A landscape with many valleys, sampled at points; each row gives a point and its height.
From any point a ball takes the steepest step (drop divided by distance) to one of its 6 nearest points. It stops when none of these is lower. Distance is the straight distance between rows; heights are no part of it.
zepo: 90 75 128 119 120 145 131 116  h=4.83
Rubu: 127 106 80 89 124 80 77 144  h=2.80
dor: 71 122 101 110 83 70 100 37  h=4.42
sanu: 130 99 87 96 140 97 85 163  h=2.36
zimet: 70 97 112 122 85 83 108 27  h=3.76
Sar: 119 113 84 90 120 82 79 130  h=4.25
Bedu: 83 82 128 125 110 130 121 90  h=3.22
gozu: 74 93 112 120 81 92 106 22  h=4.06
zuvi: 97 60 133 119 72 165 122 55  h=0.90
mamot: 78 76 119 126 82 109 108 31  h=3.41
nedod: 84 124 96 108 103 68 90 58  h=5.57
naku: 86 116 100 106 105 77 98 70  h=4.87
gof: 78 111 99 116 99 81 99 54  h=4.52
bugob: 105 136 72 67 80 59 81 101  h=5.92
viz: 89 76 127 128 111 134 123 95  h=3.30
vop: 122 119 73 80 104 67 81 133  h=6.41
lev: 122 102 85 92 133 91 86 148  h=0.96
zume: 111 103 99 106 139 106 90 138  h=2.07
nim: 100 104 115 112 134 107 96 120  h=1.60
Dulut: 127 103 61 55 71 57 78 160  h=1.49
peb: 100 91 114 111 140 123 107 130  h=2.57
taz: 113 120 69 71 92 62 82 116  h=6.10
kadum: 110 128 63 38 31 61 77 129  h=3.53
bize: 96 111 99 108 123 95 98 97  h=4.51
milet: 94 129 83 98 109 70 89 87  h=7.43
galu: 76 79 123 123 88 100 108 37  h=2.51
zin: 92 109 106 105 129 104 98 111  h=3.26
mog: 81 71 130 129 87 122 113 49  h=1.41
vepo: 74 104 107 114 100 84 100 49  h=4.35
Gik: 95 146 66 69 74 61 85 82  h=6.27
mudu: 85 87 120 117 127 133 117 115  h=2.75
kere: 113 119 78 89 114 70 82 121  h=6.97
verup: 122 119 72 78 95 66 79 124  h=6.00
tani: 111 118 59 36 28 54 78 141  h=0.77
balo: 123 50 129 108 62 191 141 71  h=8.30
rutub: 97 56 135 121 89 166 144 95  h=5.33
Ralug: 86 79 132 124 125 137 120 100  h=3.29
Rifar: 117 99 104 107 145 122 102 154  h=2.31
suvem: 92 140 83 88 85 61 92 66  h=6.72
kab: 96 69 132 125 99 158 130 89  h=4.36
vun: 87 68 129 130 95 149 125 73  h=4.56
Dozuk: 84 74 127 126 98 124 110 69  h=2.55
siza: 83 90 123 126 125 117 112 89  h=2.17
tatu: 84 94 119 119 111 110 106 78  h=2.83
Nemap: 116 132 68 73 80 60 81 108  h=6.02
visur: 126 102 67 74 97 66 71 153  h=5.51
vugi: 96 119 93 104 115 78 94 93  h=5.99
rovu: 107 131 79 81 96 67 83 96  h=7.37
risi: 105 118 91 98 116 83 91 104  h=7.02
fur: 84 131 89 102 89 68 101 56  h=5.16
nop: 87 94 116 114 126 122 104 100  h=0.73
tet: 138 95 77 77 111 75 82 162  h=7.34
rudeg: 106 51 130 117 78 176 141 83  h=6.86
sal: 82 107 112 111 105 96 100 68  h=3.79
vipa: 91 70 134 124 108 160 140 119  h=6.32
nesi: 118 99 98 100 142 103 91 150  h=1.87
popi: 106 136 73 77 88 62 83 94  h=7.03
mafer: 107 111 98 102 125 89 90 121  h=4.28
lizer: 110 98 108 107 144 122 99 142  h=2.24
rafud: 80 67 126 125 83 129 109 37  h=0.43
Lidav: 109 135 64 62 71 61 82 105  h=5.05
vadem: 97 57 138 120 81 164 134 69  h=4.00
Pob: 122 118 58 51 52 57 79 144  h=2.78
noref: 85 65 130 126 94 143 120 67  h=3.55
lor: 98 85 127 121 132 141 124 122  h=4.78
kule: 94 65 130 121 103 159 139 96  h=4.86
kati: 111 110 91 102 128 94 86 132  h=2.41
bena: 118 109 62 42 37 59 80 148  h=3.34
gel: 82 107 110 112 116 98 100 90  h=3.06
piz: 121 126 67 65 84 62 77 132  h=5.03
Zer: 125 94 101 96 149 111 91 167  h=2.34
dazi: 106 122 80 91 106 69 82 107  h=1.14
Vuli: 92 54 131 127 89 156 126 82  h=5.43
muki: 116 128 57 58 61 61 77 122  h=3.95
Bisev: 78 77 123 130 87 114 109 39  h=1.75
tor: 115 123 63 44 45 57 81 126  h=3.86

Call two points neighbours if one is among the 6 nearest of the other. Go from one point of each pair to the other, from neighbour to neighbour, staying as low as possible. Name the highest point that can't be avoided.
tani and rafud | visur
zuvi and dazi | vugi
zuvi and rafud | noref
lev and rafud | tatu
nop and lev | zume

Two balls start at each pair of points below. Name the first point that both come to, or write never.
vun and peb | never
Vuli and mamot | rafud
suvem and gozu | rafud
Rifar and bize | never
lizer and lor | nop

Write out the way that a ball takes from each point below.
Nemap | Lidav muki Pob tani
Dozuk | mog rafud
vop | Sar lev
zimet | galu rafud
nedod | gof sal tatu nop
viz | siza nop
zepo | mudu nop
